Points, in no order, along strands that fork, close into loops and pass close to each other.
Two points are linked if the straight distance between their rows is under 101. Some points are linked to none.
Q_341: [ 13  -6  -7  13   5  -1  -8   2  16  -2 -13  11  14 -32  -4  -4   7 -12
  15   8  -6  12 -23  -6  23  -9   6 -20   9  -2   2   1   7  10  31  -1
 -23  -6  -8  -1  15  13  17   7  34  24   2  -5   2  29 -12]
Q_289: [ -8  -1   0  -6 -24 -19   3  14  -4   1   2  32  -4   3   0  15   8 -13
  13 -17  16  21   6 -30  30  14  38 -38  10 -12 -27 -12  -2 -30 -20  -1
  24 -15   9  -4  14  24   0  11  37 -11  29   2  18  43  11]
Q_368: [-15  32  23  -6  -2  35 -15  20 -10   3   8  21 -32  28  17  37  -1  18
   4  -9 -29 -14  32  33 -27   8  22  30 -13  12 -18   8 -30 -12  -8 -21
   6  22   0 -30 -13   5   5 -24  -7 -24  -5  -3  28 -23   8]
Q_777: [ 15   1  -7 -22  25 -15  35 -17  14  15 -13 -36  35 -31   8 -42 -27 -48
  -1  26  12   4 -41 -32  30  15 -39 -31  36 -25  11  -9   2  18  24  38
 -34  27  19  39 -18 -38  44  19 -11  33  22  -1  -2  16 -40]
Q_530: [ -4 -15   6  38 -11  14 -27   7   8 -20   5  25 -22  23 -44  20  34  61
  -6 -25 -29  -1  18 -13  15 -35  15  39   4  24   3  14  27   8  22 -38
   6 -48 -26 -35  34  46 -41  -8  39  -1  -5   4 -25 -15   6]
Q_499: [-25 -25 -22  -6 -23 -27 -10  -1  -1   0   7  27 -20  21  25  -2  17 -22
   2   0  40   6  26  -3 -23   4  22  -6 -57  21  -3  -9  -5 -21 -47  10
  37 -10 -17  -9 -15  -4 -35 -16 -42 -12 -33   1  10  27  47]
Q_926: [ -6 -21 -28  26  -1  -4   3  -3  11 -29   0 -12  10  -8 -39 -21  17  39
 -10   3  -1  -2 -13 -37  15 -10 -15  36   6  24  26  27  23  22  18 -11
   7 -55 -15   6  21  31 -26  10  19   7 -12   2 -25  -6   9]
Q_401: [  8 -26  25 -23 -20  -9 -40   6  15  -2 -25  14  20 -59  15  16 -18 -34
  39  15  10  27  -2  45   2 -26   1 -49 -15 -19 -26 -20 -29 -32  44  21
 -36  29  -7 -12  10 -21  36 -16  29  27 -12  -3  51  21 -14]
Q_699: [-11  52  27  -5  -1  38 -14  18 -17  12  11   4 -32  24  19  28 -22  14
   5  -3 -33 -28  35  49 -34   9   1  28 -11   9 -19  -7 -37  -4 -20 -12
  12  47  -1 -23 -25 -16  12 -18 -34 -34  -5  -7  23 -49  -4]
Q_481: [ 30  -3  27  23  27  33 -31  -8  20  -5 -27 -11  10 -40   3  -3 -15  15
  45  34 -54  -1 -18  48 -27 -23 -23  21   6 -13  37  17  10  21  63 -12
 -79  49   8 -20  17 -22  30 -16   7  33 -30   6   5 -23 -52]
Q_125: [-10  -1 -29   8  -8 -13  30  -7   4 -24  24  -6  -2  36 -22 -17  11  35
 -57 -13  14   3 -11 -62   6  11  -3  15  18  14   1   0   9  12 -34   0
  54 -66  -9  32  11  39 -40   9  -1 -30  15  11 -38 -13  25]
Q_647: [-12   0  -8   9   3  11  -8  14  -9  -1  15  13 -22  32  -4   8  15  28
 -15 -14 -12   0   8  -3 -14  -3  16  30  -9  26  -5  15  -8  12 -18 -22
  17 -21 -10  -1  -1  23 -33 -16  -7 -28 -17  -1 -10  -8  22]
Q_980: [-10   0  19  16 -21  10 -30  23  -9   1   5  46 -29  11  -2  38  28  24
  22 -24 -16   9  27   3   4 -17  37   4   0   9 -30  -3  -6 -22   3 -30
   8 -15 -11 -36  25  40 -12 -12  35  -5   6   5  11  17  13]
Q_876: [  0  51  26 -30  15  40  16  -1 -20  11  20 -16 -15  61  -5  27 -16  18
 -37 -15 -27 -28   4  19 -10  36   5  25  31  -1 -20   8 -37   8 -27 -20
  26  18   8   4 -38  -6  18  -2 -22 -41  46  -8 -23 -42  -8]
Q_412: [  0 -18   9  43  -7  20 -42   4   7 -16 -12  35 -17  -2 -48  23  37  51
   9 -22 -27   3  14   2  13 -32  10  34  -9  24   7  14  27  11  32 -41
 -13 -33 -23 -44  38  36 -33 -18  45  12 -18  -4 -13   0  -9]
Q_793: [-14 -18 -37  14  -1 -21   6 -24  -3 -20  10 -11  -8  13  -4 -38  15  12
 -21  11  19   2  -2 -21 -22   0 -13  31 -27  24  19  18  25  18 -20   8
  22 -27 -11  26   5  11 -57  -6 -36 -17 -35   5 -21  -9  32]
Q_154: [ -9  18  -2  18   9   6 -23  -5 -14   6  -2   1 -36  41  22   4  -2  14
  -4  -6  -8 -25  38  39 -56   2   7  48 -54  27  16  23 -13   6 -38 -17
  19  30  -8 -25 -11  -5 -40 -22 -56 -35 -39  -7   7 -42  36]
Q_899: [ 17 -68 -46  42  16 -28   1 -19   5 -34 -52 -30  39 -91 -38 -52  11  34
  32  34  20   6 -32  -1  14 -13 -39  -9 -31  15  66  28  49  24  45   1
 -46 -28 -27  11  40   0 -24  11  31  90 -43   2 -19   3  -5]
Q_893: [ -5  -2 -15 -36   7 -35  36   3  13   3  -4   0  25 -14  14 -32 -20 -57
 -17   5  40  19 -20 -29  42  28  -3 -53  15 -16 -17 -15   3 -10 -11  35
  13  -9   5  32 -11  -9  22  26  -1  19  25  -4  10  44  -1]
Q_40: [ 25 -62 -29  47  18  -5 -15 -17   9 -33 -42 -16  34 -83 -47 -35  13  40
  44  26   5   3 -26  12  11 -23 -36  -2 -26  16  60  32  42  36  53 -10
 -62 -18 -14 -13  39  -5 -17   3  45  78 -35  -4 -16   4 -17]
Q_438: [ 28   8   6   8   7 -13  28   8   9   3   8  -3  22   2 -31  19   4  16
 -19 -21   4   6 -22 -63  48   6  13 -23  64 -14  -2  -1   7  12  18 -21
  11 -34  13  10   4  43  26  47  44   2  66   4 -34  23  -8]
Q_153: [ -4   2   6  20  11  31 -29   2  -7  -5  -2  17 -22   5   0  17  10  25
  14   0 -37  -3  11  33 -18 -17  15  36 -17  18   5  17  -5  14  20 -30
 -19   7  -3 -26  12  12 -10 -23   2  -1 -29  -3   9  -9  -1]
Q_119: [-16 -28 -29  17  -8 -15   7  -5   4 -28   2   8  -9   0 -27 -15  24  25
 -12   2  10   8  -6 -36  24 -12  -1  21  -5  23  11  15  31  14  -1  -6
  15 -55 -24   4  27  28 -42   8  13   6 -13   5 -23   3  18]
Q_196: [ -4  54  37 -27  21  41  12  -9 -25  30  11 -30 -14  43   9  19 -26  16
 -15 -13 -39 -37  -4  32  -7  31 -10  27  36 -15 -18   3 -32   7 -19  -9
   8  42  17   8 -38 -35  28   3 -26 -38  43 -14  -9 -54 -27]
Q_50: [ -6  -9 -25 -17  -1 -51  33   5   4   1 -12   1  29 -23   7 -33 -14 -40
 -18  -2  48  16 -20 -50  47  22  21 -43  10   1  -9 -15  16 -19 -15  16
  29 -33  -5  24   9   4  -4  32  25  14  14  -1  -4  47   7]
Q_17: [ 15  23  49 -38  12  30  21  -1 -11  24   2 -13  14   4   7  14  -3 -13
  -5  -1 -17   2 -23  -1  21   9 -23 -10  50 -40 -18  -8 -10  -2  22   4
 -21  32  23  14 -34 -18  69  13  -5 -14  40 -10  15  -8 -35]
Q_994: [ 22  17  26  10  26  39 -28  -5   4  13 -10 -14  -3 -19  11   7 -17  12
  33  29 -54  -5 -13  51 -26 -14 -18  23   7 -14  20  12  -5  20  48  -7
 -62  50  20  -8   4 -28  30 -14  -1  18 -24   2  12 -31 -45]
Q_833: [ 39 -20  15  35  21  28 -34  -7  18  -4 -31  -1  21 -66 -13  -2  -5  17
  49  36 -49   9 -20  35 -25 -35 -22  -1  -3 -13  36  16   7  34  76  -8
 -84  38   1 -22  14 -12  39 -12  29  47 -20  -1   4   0 -53]
Q_393: [  9  16  14  -5  -6 -14  18  13  -8   8   4  12   7  14 -12  28  -2  -5
 -18 -32  10  14  -9 -56  43  19  23 -36  61 -21 -29  -9  -2  -8  -7  -9
  27 -22  18  12  -6  31  23  35  38 -12  83   9  -8  23   1]
Q_329: [  6   8  28  20  -5  27 -28  23   2   7   4  45 -28  15 -18  50  15  43
  10 -29 -33   2   8   5  13  -9  35  13  18   3 -19   8 -10   3  20 -44
  -4 -12  -5 -40  19  46  -2 -10  41 -13  17   1  -2  -3  -7]
Q_656: [ -9 -28 -39 -16  12 -43  14  -3   7   4  -4  -3  21 -12  22 -49 -23 -47
 -16  24  49  11  -4 -16   0  18 -12 -24 -35   4   3 -17  13  -3 -24  44
  17  -2  -1  37  -7 -25 -28   3 -34  21 -19   0   2  36  18]
Q_388: [-16  17  23 -37 -18   8  21  12  -9  10  12  19   5   9  11  22  -4 -34
   0 -15  10  10  13   1  19  20   6 -41  23 -21 -40 -20 -20 -31 -23  16
   8  20   6   0 -18  -2  37  10  -1 -21  41  -4  37  18  -3]
Q_625: [ -3 -16 -54 -15  18 -49  50  -8   6 -12   2 -30  33 -30   3 -65 -17 -39
 -38  13  43   3 -31 -58  26  21 -27 -23   1   6  11   0  18  14 -24  37
  24 -31  -3  62  -8 -12 -19  21 -22  16  -6   9 -26  24   5]
Q_335: [  9   0   1 -32  12 -23  41  -5   7  13 -14 -16  40 -25  12 -28 -25 -56
 -16   8  30  14 -35 -28  42  17 -20 -49  30 -25 -12 -14   3   3   5  36
  -1   9  14  38 -18 -32  43  23  -9  24  34  -9  13  26 -23]
Q_120: [ 16  66  38 -21  28  46   3 -26 -14  35   5 -44 -11  39   0   6 -32  10
 -14  -1 -45 -40 -17  42 -14  23 -25  38  42 -16   9  16 -23  18  -4  -6
 -12  44  30  15 -23 -46  30   7 -29 -28  30 -13 -21 -64 -45]
Q_280: [ 31 -52 -13  46  15  15 -23  -7  10 -26 -38  -1  30 -84 -38 -22  13  34
  48  24 -16   8 -25  24   3 -30 -21  -9 -28  14  49  23  30  36  62 -19
 -72   0 -20 -27  32  -3   4  -4  49  72 -32   0 -10  12 -26]
Q_569: [  3   7  33 -35 -10  -3  28   3  -8   3  -3  15  16  -4   6  17  -6 -36
   9 -18  12  22  -2  -7  41  11   1 -53  35 -35 -37 -13 -21 -37  -5  20
   4  15  20  12 -16  -3  52  20  17 -13  49  -4  38  20 -12]
Q_502: [-24  -9 -21 -18 -22 -31   2   9   3   5  12  31 -17  17  22   0   8 -36
   1  -4  36  10  30  -9  -7  21  24 -28 -36   7 -21 -24 -11 -26 -45  20
  42  -8 -12 -10 -19  -3 -15  -8 -18 -14  -8   5  16  35  32]
Q_349: [-15  45  28 -14   2  26   1   8 -19  16   7 -17 -28  20  33  16 -30  -6
   6   3 -23 -35  18  46 -37  20 -12  24   2   1 -20 -13 -25  -6 -27   5
  -6  56  13  -8 -21 -37  12 -10 -39 -33  -5  -1  27 -44  -1]
Q_830: [ 26 -30  -2  29  15   6 -23  -5  18 -12 -30  10  26 -64 -21 -15   3  13
  43  25 -20  11 -26  16  -1 -31 -12 -14 -13  -2  27   7  12  26  63 -10
 -59   6  -8 -21  22   5  26  -3  42  55 -13  -4  -7  19 -30]
Q_346: [-17   5  18  -7 -31   8 -23  21  -8   1  13  48 -29  11  10  46  18   5
  23 -17 -10   6  31  10  -3  -4  48 -14  -6  -4 -33  -7 -16 -32 -10 -21
   8  -1  -6 -39  11  27   5 -20  26 -17  11   2  31  19  14]
Q_751: [  2   0 -33  -4  -7 -55  38   8  -3   0   0  -1  27  -7 -10 -21  -6 -23
 -26 -12  47  15 -18 -74  54   8  17 -36  26  -4  -6 -13  26 -14 -19   4
  39 -53  -3  37  21  18 -14  49  27  10  31   8 -26  46  11]
Q_193: [  6  17  22 -18  14  22  16   2  -2  17   6 -12  13  -1  13  -5 -10 -21
  -6   7 -15  -5 -21   3  14   2 -21  -7  29 -24 -14  -6  -6  13  15  11
 -29  25  14  13 -20 -20  45   2 -10  -3  26   3  19  -5 -26]
Q_370: [-16  11  17 -14 -40   0  -4  18 -10  -1  15  41 -19   9  15  40  10 -10
  19 -12   4  10  43   6 -14   7  38 -25 -15  -3 -32 -11 -19 -48 -28  -4
  25   8  -4 -23  -3  15   2  -5  11 -28  14   2  42  23  17]
Q_441: [ 17   7  34 -16 -11  -5  13   1  -1   9  -6  17  15 -14  -7  26  -5 -19
  19 -18   3  16 -12 -14  45  -5  15 -60  40 -34 -33  -7  -4 -22  16   3
  -8   8  22  -1   0  14  53  22  43  -1  53  -8  24  32 -20]
Q_914: [-28   4   4 -22 -44 -19   4   4  -1   3  16  39 -16  17  28  23   8 -29
   5  -5  25   7  45   1 -19  18  31 -34 -28   2 -33 -29 -19 -47 -41   9
  34  14  -8 -17 -17   5   0  -8  -9 -21   3   4  38  29  27]
Q_371: [  3   7  29   3  11  26 -40  -2   1   3 -13  -4  -5 -23  21   9 -15   1
  28  26 -28  -1   9  45 -34 -21 -11  13  -7  -8   1   2 -11  -4  35   5
 -46  55   0 -13   9 -31  21 -24 -16  19 -25   4  36 -12 -24]
Q_592: [ 32 -16 -24  20  34   2  24  -4  21 -24  -7 -41  43 -42 -34 -35  -5   6
   5  19  -8 -13 -41 -37  31  -1 -25   3  34 -16  36  22  17  45  38   1
 -34 -19   6  26  -5   7  27  29  27  37  10   0 -29   3 -31]
Q_308: [-10  -8 -38 -10  20 -30  23  -8   5   6   6 -17  11   4  25 -45 -21 -45
 -19  20  31  -5  -3 -13 -16  24 -26 -13 -14   3  10 -11  10  13 -28  39
  10  13   6  39 -18 -31 -18  -6 -51  -3 -15   7 -11  15  15]
Q_67: [-14 -48 -34   0 -11 -33 -20 -12  -3   9 -12  13  -9  -4  34  -3  17 -31
  15  16  43  20  27  29 -44 -12   8  -4 -92  25  30 -17  15 -17 -29  16
  14   4 -13 -14 -17 -34 -54 -25 -54  25 -58   2   7   5  48]
Q_959: [ -7   0 -31  -7  27 -25  23 -15   8   7   6 -38  22  -3  24 -50 -31 -42
 -16  23  20  -8 -15  -9 -15  28 -39  -6  11  -4  14 -13  14  22 -16  47
 -11  24  22  47  -3 -43 -13  -2 -56   6  -9  18 -19  10  -6]
Q_63: [-15 -48 -25   6 -12 -12 -23 -17 -12   0 -11  18 -21  -1  14   4  32  -4
  19  11  23  25  26  28 -30 -26  17   7 -89  33  29   1  19  -4 -18  -3
  10  -3 -15 -24   0  -7 -56 -21 -33  19 -63   1   6  -2  44]
Q_305: [-23  -4 -15  -4 -17 -18  -8  -2   2   9  10  16 -25  21  41   8   6 -26
  11   3  19  -9  41  20 -45   1  13  11 -68  24   4 -14  -9 -19 -46   9
  25  16 -12 -16 -22 -18 -26 -22 -59 -16 -37   1  22   7  46]
Q_420: [ -6   0 -33   2 -12 -38  37   2  -5 -14  20  -6  10  24 -23 -12  12  16
 -57 -20  26   4 -15 -80  34   8   1  -6  29  16  -4  -8  13  -1 -43   8
  58 -69 -14  40  14  34 -39  20  10 -18  32  21 -37   4  29]
Q_157: [ 17  41  31  -3  24  46 -17 -10   2  27  -6 -31  -8  -6  11   5 -30  10
  20  20 -56 -22 -16  52 -20  -1 -22  38  26 -14  16  18  -9  19  30  -6
 -51  56  29  -1   6 -41  36  -4 -12   0 -16  -2   6 -51 -59]
Q_694: [-15 -57 -48 -19 -23 -69  -4   1   3  10 -20  12  11 -26  38 -29   2 -54
  -4  14  81  25   4 -14   3  12   7 -55 -62   8   1 -32  19 -41 -16  25
  32 -31 -17   1  -7 -10 -37  -9  -9  42 -42  -6   0  40  49]
Q_867: [ 33   1  -1 -11  38   3  36 -19  10   4  -8 -48  32 -28  -7 -37 -19 -25
   4  33  -9 -10 -44 -27  36   9 -38 -16  55 -32  26   5  11  34  36  17
 -54  23  25  37 -22 -26  64  20   1  32  24  -3 -17   2 -55]
Q_320: [ -1 -30   1  40  -7  29 -37  -7 -11 -23  -8  24 -30 -11 -33   8  40  55
  16  -7 -24   5  19  31 -11 -39   9  45 -38  37  21  16  22  21  36 -41
 -23  -7 -17 -50  35  28 -39 -23  24  15 -42  -6  -9 -10   0]
Q_531: [ 10  30  67 -42  -6  43  14  11 -12  17   8  -2   3   5   8  37  -2  -6
  12  -9 -22  -4  -1  29  12  -3  -3  -8  36 -41 -34  -7 -23 -19  17  -8
 -17  32   5  -9 -21 -11  59   4  -3 -27  31 -11  33 -16 -31]
Q_653: [-10  41  55 -46 -19  30  14  16 -18  17  14 -19  -1   1  27  15 -22 -36
  16  -8   0  -8   6  32  -7   3 -29  -9  24 -24 -32 -29 -29 -25 -15  24
 -14  46  17  -2 -25 -57  45  -4 -38 -21  15  -3  33 -13 -14]
Q_235: [ 23 -17 -26  25  28  11  18  -2  21 -25  -1 -40  27 -23 -39 -29   8  31
   2  13 -11 -14 -39 -30  19  -5 -27  23  28  -5  38  33  16  44  29  -4
 -20 -29  11  23   4  22  15  21  24  19   1  -1 -32 -10 -20]
Q_609: [ 12 -24  35  -7 -22   4 -49  -6  18 -13 -23  26  22 -66   1  29  -1 -10
  41   5  -5  29  -7  43   8 -27  15 -45  -6 -25 -24 -12 -19 -29  50   2
 -46  28 -13 -27  19  -7  43 -18  49  24  -3  -6  45  25 -18]
Q_523: [ -7   2 -27  16  -3   2  16 -11  -8 -20  21 -21  -3  33 -21 -24  17  40
 -56 -12  -6  -4  -9 -35 -14   2  -5  40   7  24   8  14   3  16 -18  -2
  40 -44  -9  30   5  40 -43   0  -5 -30   1  -3 -41 -30  20]
Q_578: [ -8  -9 -27   3   4  -9   7   0  -1  -6  11   9  -6  14   7 -17  13   1
 -13   4   7  -1   8 -14  -7  -1   2  13 -18  17  -1  11   6  13 -17   1
  10 -15  -8  14  -5   9 -25 -11 -19 -11 -28   1  -7   9  19]
Q_829: [-15  13  32 -36 -27   4   6  17  -9   9   0  -8  10 -12  29   8 -22 -49
  15   6  17   3  20  24  -5   0 -23 -33  10 -20 -33 -36 -27 -35 -15  41
 -11  41   8   4 -19 -48  40  -8 -25  -2  -3   0  42  12  -8]
Q_252: [-17 -16 -27  15 -31 -53  -8  10 -14  -2  -5  38 -12  19  -9   5  22   9
   2 -24  31  19  22 -43  39  -7  47 -17 -21  -1 -19 -17  23 -42 -25 -15
  48 -48 -12 -10  25  32 -47  13  33   1   8  16  -9  37  45]
Q_750: [-12  36  -4  -8  19  -4  13 -15  -3  21  11 -50  -6  32  31 -23 -43 -25
 -20   5   0 -35   5  24 -37  33 -37  19  19  -3  12 -11  -7  17 -36  20
  -5  43  25  23 -17 -46 -11  -8 -66 -26 -15   2 -15 -26  -8]
Q_601: [-21 -58 -40 -17 -23 -49 -14  -6   1  10 -16  14   2 -23  42 -14   9 -55
   8  20  64  32  18  12 -26   4  11 -31 -93  10  16 -35  16 -36 -17  26
  27 -16 -11 -14 -17 -26 -43 -29 -33  33 -52   2  10  23  50]
Q_113: [-24 -26 -22  20 -14 -16 -19 -15 -17  -2   0  15 -36  22   8   9  35   6
   8   3  17   4  27  20 -30 -27  17  33 -78  38  27  15  11   1 -25 -20
  17 -13 -16 -25  -2   0 -61 -24 -47  -3 -55  -5   3 -14  48]
Q_805: [ 16  51  30 -17  20  44  -6 -20  -7  38  -4 -45 -11  16   9   0 -38   0
   0  11 -50 -34 -17  48 -21  15 -31  37  44 -12  21  18  -8  22  -1  -4
 -36  57  32  10 -11 -49  27   4 -25 -15   3 -11 -12 -65 -59]
Q_263: [-17  40  -4  -3  24   0   8 -21  -8  18  11 -41 -12  54  23 -17 -29  -6
 -32  -6  -8 -39  17  31 -45  32 -26  28   1   3  11   3 -12  16 -40   2
  21  27  15  19 -11 -26 -23 -10 -63 -37 -12   0 -24 -39   5]
Q_797: [ 40  -3 -13   0  39   1  45 -11  16  -6 -10 -58  38 -27 -23 -36 -13  -9
  -3  32  -2 -18 -44 -42  41  11 -32  -8  51 -29  36  13  13  52  43  12
 -42   1  23  32 -21  -5  56  37  19  32  27  -1 -24   5 -41]
Q_517: [ -2   8  36 -48 -42  -5  -7  18   1  -7   6   8  20 -20  24  24 -13 -53
  23  -7  23  21  24  28  10  -6   1 -47  -9 -28 -39 -36 -35 -64 -11  32
  -6  30   6 -12  -9 -30  41  -8   5 -15   7  -1  51  22  -8]
Q_996: [-12 -10 -46  15   0 -31  20 -32   1 -17  16 -22 -11  20  -1 -40  13  26
 -41   8  21  -6  -6 -15 -45   5 -19  40 -32  21  33  22  16  19 -27   9
  38 -34  -8  41  -2  18 -61 -11 -51 -30 -20  -5 -31 -21  38]
Q_425: [ 16  31  -4   1  25  44  23  -7  -6 -14  24 -37   3  56 -37 -10   4  48
 -62 -17 -29 -21 -16 -10 -17   6  -7  49  28   6  15  28 -21  32  -3 -12
  29 -24  18  25 -14  16  -2  12   9 -35  32  -6 -62 -44 -12]
Q_628: [ -5   1  -8  12 -23 -39  -3  14 -16  -5   2  37  -8  13 -12  22   9  -3
   8 -26  26  14   9 -51  40  -4  48 -28  -1  -5 -28 -19  11 -34 -16 -13
  30 -33  -1  -6  30  35 -22  12  52   0  41  11  -1  42  26]
Q_416: [ 22  -2   5  26   9   5   4   7  20 -16  11  -5  11  33 -55  20  17  62
 -32 -27 -11 -12 -17 -51  32  -9   3  14  56   0  11   7   9  18  17 -31
  25 -52   2  -5  17  51 -13  27  53  -8  42  11 -47 -24 -11]
Q_310: [ 14 -12  29   8 -26   1 -36  -5  12  -5 -18  39  12 -54 -16  30  -1  -4
  35  -8  -7  21 -17  28  17 -31  23 -47   2 -21 -29  -1 -12 -23  38  -7
 -31  10  -3 -33  29  10  47  -9  61  19  19 -10  30  34 -25]
Q_109: [-15  -8  11 -13 -21   0 -27   9   3   3  -8  13  -7 -14  34   8 -16 -29
  23  13   7  13  32  41 -37 -15   6 -13 -34  -3 -18 -24 -27 -30  -4  27
 -12  38 -12 -15 -12 -36  17 -22 -20   8 -28   6  48  10  10]
Q_307: [  0  40  54 -30   0  49   1  15 -10  18   8   2 -12  15   5  43  -5  15
  11 -12 -37  -6   8  37   2   1  12  11  23 -17 -30  -6 -31  -4  11 -11
 -11  33   3 -20 -17  -5  44  -5   3 -25  26  -1  30 -31 -21]
Q_92: [  0  11 -18  16  11  28  20  -9   3 -24  25 -33  -6  52 -40 -20  13  64
 -59 -13 -12 -10 -22 -32 -23  -1 -13  49  24  17  15  24  -5  22 -13  -9
  46 -54   1  27   6  39 -31   8   7 -28  16  -6 -54 -53  -6]
Q_619: [ 16  -1  -6  22  -5 -16   0  12   6   1  -1  17  14   2 -30  10  11  17
  -4 -24   3   4 -13 -55  45 -15  19 -15  36  -1  -7  -5  18   2  15 -21
   8 -37  -6  -4  27  36   1  26  52  10  40  13 -19  25  -6]
Q_922: [  0   7 -29  -1 -11 -52  39   8  -3 -10   8  -4  25   8 -18 -13  -1   1
 -43 -23  37   8 -17 -85  49  14  15 -25  39   1  -6 -13  17 -10 -34   4
  54 -62  -4  38  17  34 -23  43  23  -6  46  20 -27  25  20]
Q_779: [-16  52  43 -29  -9  37   9  14 -22  26  13 -27 -18  14  33  15 -27 -14
  12  -7 -12 -34  12  41 -30  16 -31  15  21  -8 -27 -24 -28 -22 -28  21
  -8  67  15  -8 -28 -51  32  -1 -51 -26   4 -10  19 -37 -14]
Q_714: [-12  34  32 -32  -2  26  26  11 -22  13  25  11  -7  49   1  39  -1   7
 -24 -17 -16 -15  11   7   2  32   2  -2  41 -11 -36   1 -28  -7 -22  -9
  26  15   6  -1 -41   3  27   3 -10 -37  49   3   4 -14  -1]
Q_462: [ 15  -8   1  28   1  -5  -7  15  25  -6  -6  18   9 -16 -23  10  17  21
  10 -10 -11   3 -21 -29  31 -14  15  -7  24  -2  -1   6  17  14  24 -18
 -11 -31  -7 -16  25  37   8  15  51  15  22   0 -16  19  -8]
Q_991: [ 14   2  36 -12 -19   5  -1   5   4   2  -2  30   8 -30  -3  30   1  -9
  26 -11  -4  17  -9  11  21 -14  25 -46  19 -30 -39  -7  -8 -24  24  -3
 -15   9  11 -20  13  12  47   4  48   4  33  -3  33  25 -22]
Q_319: [  1  -3   1  -9  12  11  -2   3   6  -2   0   9   8 -14   6  -3  -5 -14
   7  14 -16   9 -18   3  14  -4   3 -10   6  -9  -6  -3 -10   6  25   4
 -22  16   7   1   1  -4  22  -5  10  15   0   0  21  13 -16]
Q_98: [-11 -37 -42 -22  -6 -71   9   5   4  12  -9   8  15 -20  31 -38  -7 -60
 -22  17  75  18  -2 -23  11  25   6 -46 -42   6  -2 -27  14 -20 -27  38
  37 -23 -13  23 -13 -13 -35   4 -17  23 -31  -8   0  38  36]
Q_790: [-18  39  -3  12  16  -3 -12 -12  -4  11   7 -27 -32  59  26  -3 -21   3
 -16 -10  -4 -39  36  39 -56  20  -9  41 -32  13   8  10 -22   6 -52  -4
  34  34   1  -8 -15 -12 -32 -20 -61 -48 -32 -11 -11 -44  33]
Q_180: [ -5  15 -11  -7  22  -8  17 -15   8  16   6 -39  10  11  26 -42 -37 -38
 -16  23  -8 -16 -12   9 -16  28 -49   9  35  -5  17  -7  11  23 -16  32
 -25  38  28  35  -4 -51   0  -3 -55  -1  -7   7 -17 -14 -18]
Q_116: [ -8  11  29  -7 -15  21 -34   9  -3   1  -3   7 -16 -12  32  19 -14 -10
  34  18 -12   3  30  52 -43 -25   2   8 -25  -6 -13 -15 -24 -24  10  12
 -27  54  -8 -23  -4 -32  22 -20 -16   3 -23   8  54  -4  -4]
Q_642: [-16  24  12 -29   1   7  27  14 -12   7  22  14   1  27   8  23  -2 -16
 -19 -17  -1  -1   9 -14  12  32   7 -26  33 -15 -35  -3 -19  -8 -30  -1
  24   8   8   9 -22   5  19   7  -8 -29  44   6  10  13   4]
Q_677: [  7 -23 -18  33  13   4   7  -2  22 -28   2 -26  14 -18 -53 -15  17  50
  -3  -6 -12 -13 -31 -38  28 -13 -15  34  18   4  26  26  27  31  32 -13
  -4 -56  -8   7  25  37   0  19  37  23   2  -9 -33 -13  -8]
Q_840: [-10 -21 -28   6 -10 -19  -8   2  -3  -9  -4  17  -6  -8   1 -11  19  -4
   3  -2  22  15   6 -28  16 -10  19  -6 -22  16  -3   3  20  -3 -10  -1
  20 -34 -23  -1  19  13 -36   5  11   4 -22   6  -7  34  26]
Q_816: [  2 -53 -49   3   4 -44  -8 -27   9  11 -19 -12   8 -18  34 -44  -4 -34
   6  29  44  25   7  20 -34   5 -30  -9 -69  19  45 -10  30  -8 -13  46
  -1   4  -6  29  -8 -37 -62 -10 -59  34 -64  10  -5   0  34]
Q_487: [ 20   8  35  18   1  34 -20  12  10  12   2  33 -12 -17 -19  45  15  27
  23 -10 -31   5  -9   8  11 -14  27  -6  22 -14 -20   9  -1  10  43 -28
 -26  -1   0 -29  18  31  30  -1  49  -2  23  -4   8   3 -25]
Q_511: [-16 -33 -22  11 -27 -40 -10  -1 -13  -8  -6  32 -15  10   2  -2  27  -4
   4  -7  28  22  21 -32  25  -9  32 -18 -29  10  -4  -9  29 -29 -25  -6
  38 -52 -28  -5  20  22 -52   5  18   5 -20   7  -7  33  41]
Q_242: [-15  16  11   9  -3  32 -29  11 -10  -1   2  29 -38  15  17  36   2  21
  18  -7 -27 -10  39  44 -35 -10  33  32 -32  16 -10   8 -21  -6  -6 -28
  -1  18 -15 -41  -6  10  -6 -28 -10 -16 -30 -10  25 -14  12]
Q_655: [-10 -13 -10  26  -1  -3 -25 -20 -11   3  -7   4 -34  29  20   7  14   7
   7  -2   3  -9  35  56 -55 -19  10  43 -79  33  39  28  16  -1 -30 -25
   9  24  -9 -26   3  -6 -55 -24 -63 -14 -65 -11   7 -43  51]
Q_571: [ 30  10   0  13  17  26  12   6  20 -17  15 -23   7  32 -57   9  16  56
 -36 -17 -23 -18 -25 -36  18  -5  -2  27  54  -8  17  22  -4  28  28 -25
  13 -51  14   5  -3  44  13  22  50 -11  40   2 -52 -31 -29]
Q_575: [-19   8  -1  -8 -15  -8 -11   9  -2  12   6  12 -19   4  35   5  -5 -31
  15  15  19  -4  35  33 -45   3   2   5 -41   5  -8 -25 -14 -24 -27  21
   7  41  -2 -14 -23 -29   2 -20 -42  -8 -24   7  31   9  26]
Q_664: [ -9   0   3  26 -10  21 -22  12  -9  -6  14  21 -31  37 -19  17  26  45
 -10 -27 -17  -1  19  -3  -2 -15  30  45  -4  31  -2  11   3   3  -4 -34
  18 -34 -20 -21  14  37 -42 -16  13 -22 -19  -2 -15 -12  25]
Q_611: [ 10  -7  11  34   9  40 -37  -4  -6 -13 -12  14 -27  -4 -10   8  23  40
  20  -2 -43   0  21  48 -30 -31   5  49 -33  31  27  33  10  25  35 -34
 -34  14  -2 -36  29  16 -24 -23   9   7 -42 -15  -5 -15  -4]
Q_222: [ 23  10 -10  13  27  30  20   1  11 -15  18 -44  12  22 -44 -11  11  41
 -38  -7 -30 -14 -29 -30   4  10 -13  34  39   1  22  30  -5  40  20 -13
   1 -39  15  23  -9  27  12  16  20 -17  25   1 -48 -34 -23]

A piece is two or more points that can be reached from each other along the links. Count, over all rows, the pieces, the separate loops (a circle has one, a figure eight two, a Y none), the forks (points with three links) and the tips (points with one).
pieces => 4
loops => 1
forks => 3
tips => 9

A fork is a point with three links, a tip a point with one. Leave the first point through the second and follow the links. Name the first fork or tip that comes.
Q_320 / Q_611 => Q_517
Q_40 / Q_280 => Q_994
Q_922 / Q_420 => Q_416
Q_611 / Q_320 => Q_578
Q_797 / Q_592 => Q_840
Q_994 / Q_371 => Q_487
Q_319 / Q_341 => Q_393

Name the points in between on the shortest way along the links from the first point to the second, in order.
Q_797 / Q_412 => Q_592, Q_235, Q_677, Q_926, Q_119, Q_840, Q_578, Q_647, Q_664, Q_530
Q_830 / Q_329 => Q_833, Q_481, Q_994, Q_371, Q_116, Q_109, Q_575, Q_305, Q_499, Q_502, Q_914, Q_370, Q_346, Q_980
Q_619 / Q_17 => Q_462, Q_341, Q_319, Q_193
Q_154 / Q_656 => Q_790, Q_263, Q_750, Q_180, Q_959, Q_308
Q_959 / Q_67 => Q_308, Q_656, Q_98, Q_694, Q_601
